Each row is a point on a landscape with many valleys, with its height.
From any point a ball rolls to the lowest of the 2 points nearest to it. It stops when none of these is lower. Distance is the straight distance between rows; heights are no part of it.
lita (h 113): [ 60 140 158 168 104 164  85 154 127  81 149  99 170 122 175  49 134  61
 136 139 127]
Mumug (h 318): [139 121 133 169 174 111  78  75 174  99 106 165 126 142 115  84  83 114
  88  90 122]
Lito (h 341): [117 172 152 157 123 108 187  70 106 111 140  94 119 137 172 107 133 141
 175 198 137]
Nolab (h 226): [116  84 127 107 125 118 162 169  99 147  77 149 132 162 115 127 158 134
 112 135 108]
zarar (h 240): [107 171 131 140 159 106 169 132 137 157  93  92 138 151 167  87 137 117
 131 158  91]
pino (h 287): [125 154 151  99 123 111 155  96 140 113 118 104 116 103  81 164 134 166
 143 135  91]
dif (h 580): [149  77  95 137 155 103  97 140 186 147 107 108  83 164  55 156 135  96
 126 130 159]
ter (h 362): [130  94  68 128 117 143 105 147 112 141 113 138 149  94 107  94 182 138
 109 167 133]
Katuk (h 319): [110 118 127  93 122 115 199 147 107 138 101  74 154 147 175  68  96 165
 117 117 139]
gefu (h 334): [110 100 126  83 142  92 183 144  88 136 110 109 129 156 142 116  88 166
 124 119 133]
kinut (h 320): [130  69 150 143 176 129 122 139 148 117 100 136  88 197  95 147  72 100
 104  78 120]
Mido (h 398): [145  41 103 132 123 135 102 186 100 139 128 140 124 106 103 156 148 137
 127 115 163]
Vek (h 284): [117 114  60  76 109 128 130 147  99 119 117 136 134 140 101  96 108 114
 106 146 110]
kip (h 316): [100 176 156 203 121 140 150 125 104 113 125 119 187 107 167  77 113 110
 150 145 150]
bego (h 202): [146  75 141 133 100 105 181 139 118 148 117  81  99  93  96 175 154 189
 170 122 162]
defom (h 529): [187 156  90 135 130 140 121 108 104 166 187 180 103 118 128 152 146 158
 133 151 174]
mas (h 225): [104 185 130 167  87 132 105  86 125  59 155 148 150  71 110 101 137 109
 171 168 120]
mavip (h 412): [106 140  97 112 134  59 140 146  77 129 108 132 154 106 112 140 159 143
 156 150 108]
Zuva (h 639): [109 131 103  76 131 106  78  94 120 129 142 150  94 153 120 160 126  83
 121 143  89]
tun (h 404): [113  77 145 107 117 179 132 127  90  96 105 152 121 144 130  97 140 165
 102 135  82]
Zodes (h 265): [148 129 136  92 114 131 130 144 130 126 154 102 123  86 100 150 154 197
 149 123 102]
Pefa (h 278): [126 145 152 129 114 165 176 136 121 122 154  84 137 102 162  85 154 195
 131 157 113]
poge (h 547): [188 152 107 151 150 122 130 125 122 183 152 155  98 150 127 192 133 138
 124 130 192]
votip (h 343): [114 184 173 150 144 146 128 113 166 143 154  52 134 155 192  95 122  95
 128 140 128]
motek (h 345): [145 119  85 117 172  75  95 109 132 119 176 144 103 133 104 151  63 132
 114  99 168]
tapaf (h 409): [120 101 127 100 142 118 118 189 147 128  88 176 156 171  83 166  98 122
 125  79 101]
lok (h 172): [ 66 151 171 159 132 163 100 108 155 100 110 120 173 117 177  69 102  61
 129 109 103]
gifa (h 417): [130 125 125 125 152 172 143 123 101 102 147 138  99 147 118 101 131 204
  97 158  91]
mugep (h 365): [145 143 139 157 115 126 122 127 162 153  93 144 148 109 131 117 106  96
  92  74 153]
rula (h 435): [126 158 125 134 166  79  77 133 132 132 118 134 143  74 101 147 172 124
 126 123 109]
Sofo (h 378): [123 105 142  64 150 123 149 117 123 164 125  92  65 187 126 163 159 144
 142 143  85]
butil (h 389): [174 140 155 151 145 153 170  48 116 128 153 142  82 118 127 153 114 186
 132 126 150]
tefov (h 299): [128 123 132 111 137 131 180 174 107 141 150  89 162 110 176  75 132 192
 113 140 133]
ruso (h 264): [128 155  51  72 105 133 142 132 131 132 135 128 113 172 131 110  99 116
 112 154 111]
Numem (h 366): [115 168 166 139 136 141 114 126 128 131 179  71 150 122 209  90 123 120
 119 128 148]
simuf (h 620): [129  57 130 119 106 125  97  91 133 127  85 181 101 150 106 133 109  74
 108  90 154]
betik (h 273): [109 178  97 112  69 149 149 110 107 109 163 164 152 139 177 100 113 103
 129 157 152]
Fupif (h 564): [178 163 106 147 152 105  91 105 146 156 146 178  85 149 120 151 129 100
 105 121 154]
Vis (h 423): [ 99 168 102 132 171  61 107 138  97 119 121 127 177  77 124 137 149 110
 146 148  97]
sed (h 192): [149 209  95  96 119 161 122 127 170 141 215 103 126 127 137 123 113 125
 161 175 132]
butar (h 195): [141  93 113 165 168 108 174 181  93 161  89 102 141 139 140 121 123 156
 117 121 154]
zoko (h 244): [150  98 155 165 163 154  86 150 173 157 109 123  96 174 129 148 135 101
  79  81 148]
Vugiv (h 339): [ 85 163 201 172 101 138 140 127 100 102 139 119 174 114 217  65 136  91
 173 123 119]
met (h 349): [125 147 100 106 119 119 100 129 110  96 154 136 159  74 155 103 111 132
 101 114 151]
Geri (h 424): [143 144 130 104 102 132 140 175 155 132 127 172 148 153  76 178  85 156
 119  85 110]
fufo (h 387): [103  64 146 124 148 160 113 158  79 107  96 186 146 146 143 113 145 156
 108  99 106]
Sesar (h 340): [124 129 136 145 146 109  94  85 161 120 100 116 114 128 108 124 127 115
  99 102 101]
fubin (h 361): [ 86 167 199 132 102 117 146 144 128 130 136 110 157 135 217  72 146  81
 167 105  90]
Dudiv (h 279): [118 167 128 183 139 141  94  86 123  81 127 178 172 112 138  54  91  82
 106 133 137]
dile (h 348): [115  76 157 111 166 132 153 141 127 143 107 110  87 205 122 161 116 124
 110 121  97]
Fusil (h 613): [129  45 137 148  96 155 101 131 147  96  81 185 129 149  87 153  95 107
 109  86 142]
bam (h 369): [170 116 142 147  98 124 171  83  92 136 112 135 108 110 130 144 137 184
 130 140 146]
Dekun (h 306): [119 164 136 130 102 144 158  93  72  93 157 171 141 128 192  98 106 142
 131 151 138]
zalis (h 363): [147 123 161 108 139 135  81 136 158 132 119 121 121 125 118 144 146 126
  91  91  95]
tesof (h 408): [189 148 145 120 153 148 169  70 141 147 170 141  68 147  96 187 118 170
 156 121 169]
nis (h 425): [167 109 144 144 132 130  99 150 164 165 142  93 111  91 104 174 157 163
 123  91 157]
Rekir (h 300): [143 191 138 117 114 134 150  64 181 115 137  87 124  87  83 153 131 152
 176 147 105]
pofi (h 250): [131 112 166 131  78 142  89  80 156 101 132  78 116  88 143 108 158  94
 104 111 114]
kuruz (h 383): [ 90 153 180  94 111  99 149 126 112 126  97 124 151 112 206 102 161 102
 143 126  86]
Pesof (h 160): [ 75 169 145 142  98 161  91 162 155  87 184  58 172 157 156  82 131  66
 163 144 109]
Bazem (h 176): [134  78 149 119  93 104 182 175 130 143  93  94 131 132  87 186 155 172
 163 126 132]
Tipa (h 208): [ 83 172 124 160  77 152 115 127 125  61 164 110 165  77 101  88 125 118
 192 189 114]
Mef (h 100): [132  78 102 132 116 138 145 232 167 145 105 144 136 163  90 188 113 113
 137 123 144]
zosum (h 593): [158  56 136 119 118 153  96 135 189 119 150 129  74 148  71 192 108 131
 143 114 150]
sasud (h 485): [153 180 114 118  99 147 118 131 120 163 155 138 124  81 153 128 188 127
 135 175 139]
kop (h 379): [136 157 132 111 137 107 105 133 117 119 184 122 143  87 160 139 108 149
 107  86 136]
rovo (h 301): [137 134 108 160 136 120 101  78 149  91 117 195 132 137 128  78  81  87
  93 104 147]
muve (h 574): [163 139  71 152 161 106  94 111 174 154 147 131 100 144  69 133 140 108
 126 130 161]
ziki (h 291): [131 110 155 140 123  70 121  91  94 124  72 186 155 101 121 157 116 105
 133  75 142]
rel (h 175): [147  69  92 123  80 144 139 119 110 144 100 168  72 158  81 167 153 135
 135 165 135]
pilun (h 247): [143 115 109 173 148  79 164 145  77 128  85 178 165 112  96 154  93 146
 127 107 169]
dala (h 313): [154 103  92 103 174 111 105 105 142 137 189  90  83 133  98 167  72 131
 126 122 191]
piz (h 603): [149  35 168 134 104 157  89 155 174 103 127 167  93 138  99 193 107 133
 137  90 137]
bap (h 324): [100 118 100 117 124 126 133 152  98 117 113 130 191  97 155  83 127 119
 104 136 135]
miv (h 433): [141 140 122 127 145  99 155 155 128 159 112 111 120 155  90 160 115 147
 135 113 131]
pevet (h 327): [127 193 156 132 141 168 155  85 181 123 161  49 113 146 161 119 105 111
 132 132 121]
guga (h 177): [110  86  91  97 107 132 144 218 114 165  83 168 148 168 105 168 161 118
 131 131 131]
ziv (h 325): [105 108 141 133 163 106 109  94  95 137  81 212 162 126 141 129 115  68
 111  83 127]
lukip (h 647): [ 96 157 128  69 135 124  75  95 125  95 143 153 111 142 142 121 144  85
 128 161  57]
zedat (h 377): [130  50  78 134 127 117 116 192  82 129 104 155 150  96  89 124 183 159
 132 150 147]
dotod (h 388): [145 122 183 127 167 136 120 155 139 140 120 112 111 140 112 167 160 169
 118 111  83]
datel (h 187): [ 91 190 125 152  89 161 111 152 136  94 194  94 171 130 137  96 133 101
 190 175 117]
bizo (h 371): [136 116  51 102 163  93  91 100 127  94 155 193 121 113  88 110  74 113
 121 123 150]
Saf (h 628): [115  84 115 100 133 123  79 103 116 118 123 191 104 158 105 150 124  88
 121 101 132]
debi (h 304): [ 90 131  72  69 108 133 148 154 118 112 111 135 180 119 135  98  89 113
  88 107 123]
disi (h 268): [146 120 144 156 127  66 132 113  76 134  95 201 156  84  96 169 114 141
 152 107 167]
pufim (h 234): [136 165  76  75  94 159 129 112 141 120 184 141 111 138 146 119 105 107
 121 160 141]
tusa (h 586): [131  41 149 149 142 128  96 137 179 124 111  97  70 168  75 187 134 106
 147 124 144]
tob (h 421): [149  60 130 134 141 126 102 191 150 129 138 110 125 110  96 176 135 154
 116  88 163]
rifep (h 298): [119 159 132 192 148 158 115 105 142 101 126 128 157  97 150  62 119 118
 114 134 140]
dira (h 390): [131  94 142 127 128 111 122 168 144 149  76 158 164 122 123 159 113 101
 111  60 121]
Kasur (h 314): [151 191 150 145 141 160 157  61 195 123 149  79 114 116 118 130 105 157
 140 138 131]
rufek (h 253): [135 145 133 135  86 203 151 152 139 128 133 120 132 108 132 100 164 175
 102 143  99]
fafi (h 235): [154 101 138  97 113 132 177 131 124 159 150  94 110  77  90 172 169 207
 180 145 125]
firof (h 149): [128  60 123 125 112 124 176 200 138 120  94 117 125 156  80 188 108 152
 158 136 145]
Pobe (h 360): [111  77 145 128 159 131 124 128  68 129  99 201 159 123 141 125 107 120
 100  86 134]
giku (h 655): [ 94 172 142 113 104 150 129  97 140  73 134 113 140 140 149  95  91 118
 126 135  91]
Gub (h 392): [119 154 166 114 156 127 116 106 132 119 181  75 129  91 184 123 123 151
 119 109 140]
foto (h 422): [124 130 117 104 175  76 137 181 134 141 102 135 144 164  98 177  83 133
 138  85 100]
gukim (h 652): [ 98 164 125 118 124 151  96 102 125  74 162 128 121 128 140  96 136 113
 134 169  69]
gele (h 224): [155 139 121 149 108 183 143 153 157 158 109 123 133 140 127 104 144 147
  90 122 133]
zevun (h 400): [ 86 117 144  91 132  75 150 140  94 132 105 111 147 108 151 107 168 132
 152 129  84]
zitu (h 212): [ 99 144 173 168 110 144  91  87 167 105 100  88 133 104 154  92 128  71
 120 106  99]
rif (h 506): [141 177 116 131 107 122 135 107  91 160 169 157 116 110 165 149 150 124
 136 145 148]
Zode (h 330): [107 180 155 159  76 135 166  85  89  98 151 128 129 136 173  89 111 136
 170 186 134]
Vakit (h 447): [122 140  96 157 157  85  86 139 126 154  93  82 131  78 102 114 203 102
 140 148 109]
zisi (h 441): [135 127 135 123 110 128 164 159 109 138 104 211 171 163 118 143  77 160
 110  80 131]
ridob (h 407): [142 120 144 103 171 160 126 136 127 123 163 124  97 156 117 139 158 174
 121 150  91]
kipa (h 83): [158  91  85 132 109 147 107 122 109 168 124 150  70 146 126 135 156 119
 110 153 162]
resig (h 405): [117 158 135  41 146 112 157  98 126 144 176 103  79 167 159 153 147 138
 154 169  80]
Vep (h 292): [149  89 159 157 152 135 131 121 161 149  89 101  88 166 124 138  72 111
 103  74 142]
tani (h 353): [158 172 135 148 140 111 182  75 108 140 128  94 110  94 135 131 141 162
 152 171 142]
Bovo (h 457): [113 151 134 139 111 110 105 106 117 141 117  77 134  81 146 104 208 113
 153 169  96]
zarun (h 227): [153  94 126 173 155  97 166 158  79 132 105 164 129 148 120 162 106 155
 148 127 165]
Dela (h 395): [139 149 136 107 129 137 111 133 180 170 143  87 114 120 127 155 141 123
  91 100 139]
Veb (h 344): [115 106  92 114 103 148 131 156 102 133 105 122 156 129 161  82 177 142
 101 142 123]
Sefer (h 178): [164  88 110 165 127 159 127 151 143 163 116 129 100 148 131 134 140 130
  87 117 172]
regik (h 251): [ 91 173 153 184 107 130  81  86 113  68 141 160 153 104 154  82 130  74
 150 166 111]
lizur (h 469): [127 195 142 142 106 119 133 144 124 131 141 109 158 104 171 109 173 107
 152 155 110]
feme (h 218): [128  77  99 133  95 154 145 122 105 145  56 176 112 172  99 127 148 106
 110 152 132]
dipub (h 230): [142 179 111  77 119 132 128 119 166 154 200  76 116 107 144 151 126 127
 145 148 129]
Mepu (h 219): [111 132 111 151 155  91 172 166 115 175  67  78 140 145 137  92 141 129
 101 145 124]
kobi (h 276): [150 142  87  73 163 134 122  87 171 158 189  71  88 115 118 136  89 122
 132 137 158]

For each start below, name the point where the ball stops.
Sofo | kipa
fufo | butar
regik | lita
Gub | Mef
butil | pufim
tefov | kipa
gukim | Dudiv
poge | Dudiv

Call two points neighbours if one is among the 2 nearest of the other. Go from one point of each pair to the other, from neighbour to neighbour, staying as low as possible. Name the highest point that can't be avoided.
sed, lita | bizo
Mef, lita | Gub
Mef, kipa | Nolab

For each start below, name every point that the ball comes to, in order.
gifa | tun > fufo > Pobe > ziv > ziki > disi > pilun > zarun > butar
pino | Zodes > fafi > bego > Bazem > firof > Mef
Katuk | tefov > Pefa > rufek > gele > Sefer > kipa
piz | zosum > tusa > dif > muve > Fupif > poge > defom > rif > sasud > lizur > Bovo > Vakit > rula > Vis > mavip > zevun > kuruz > fubin > Vugiv > kip > rifep > Dudiv
tesof | butil > bam > tani > Lito > Zode > Dekun > betik > pufim
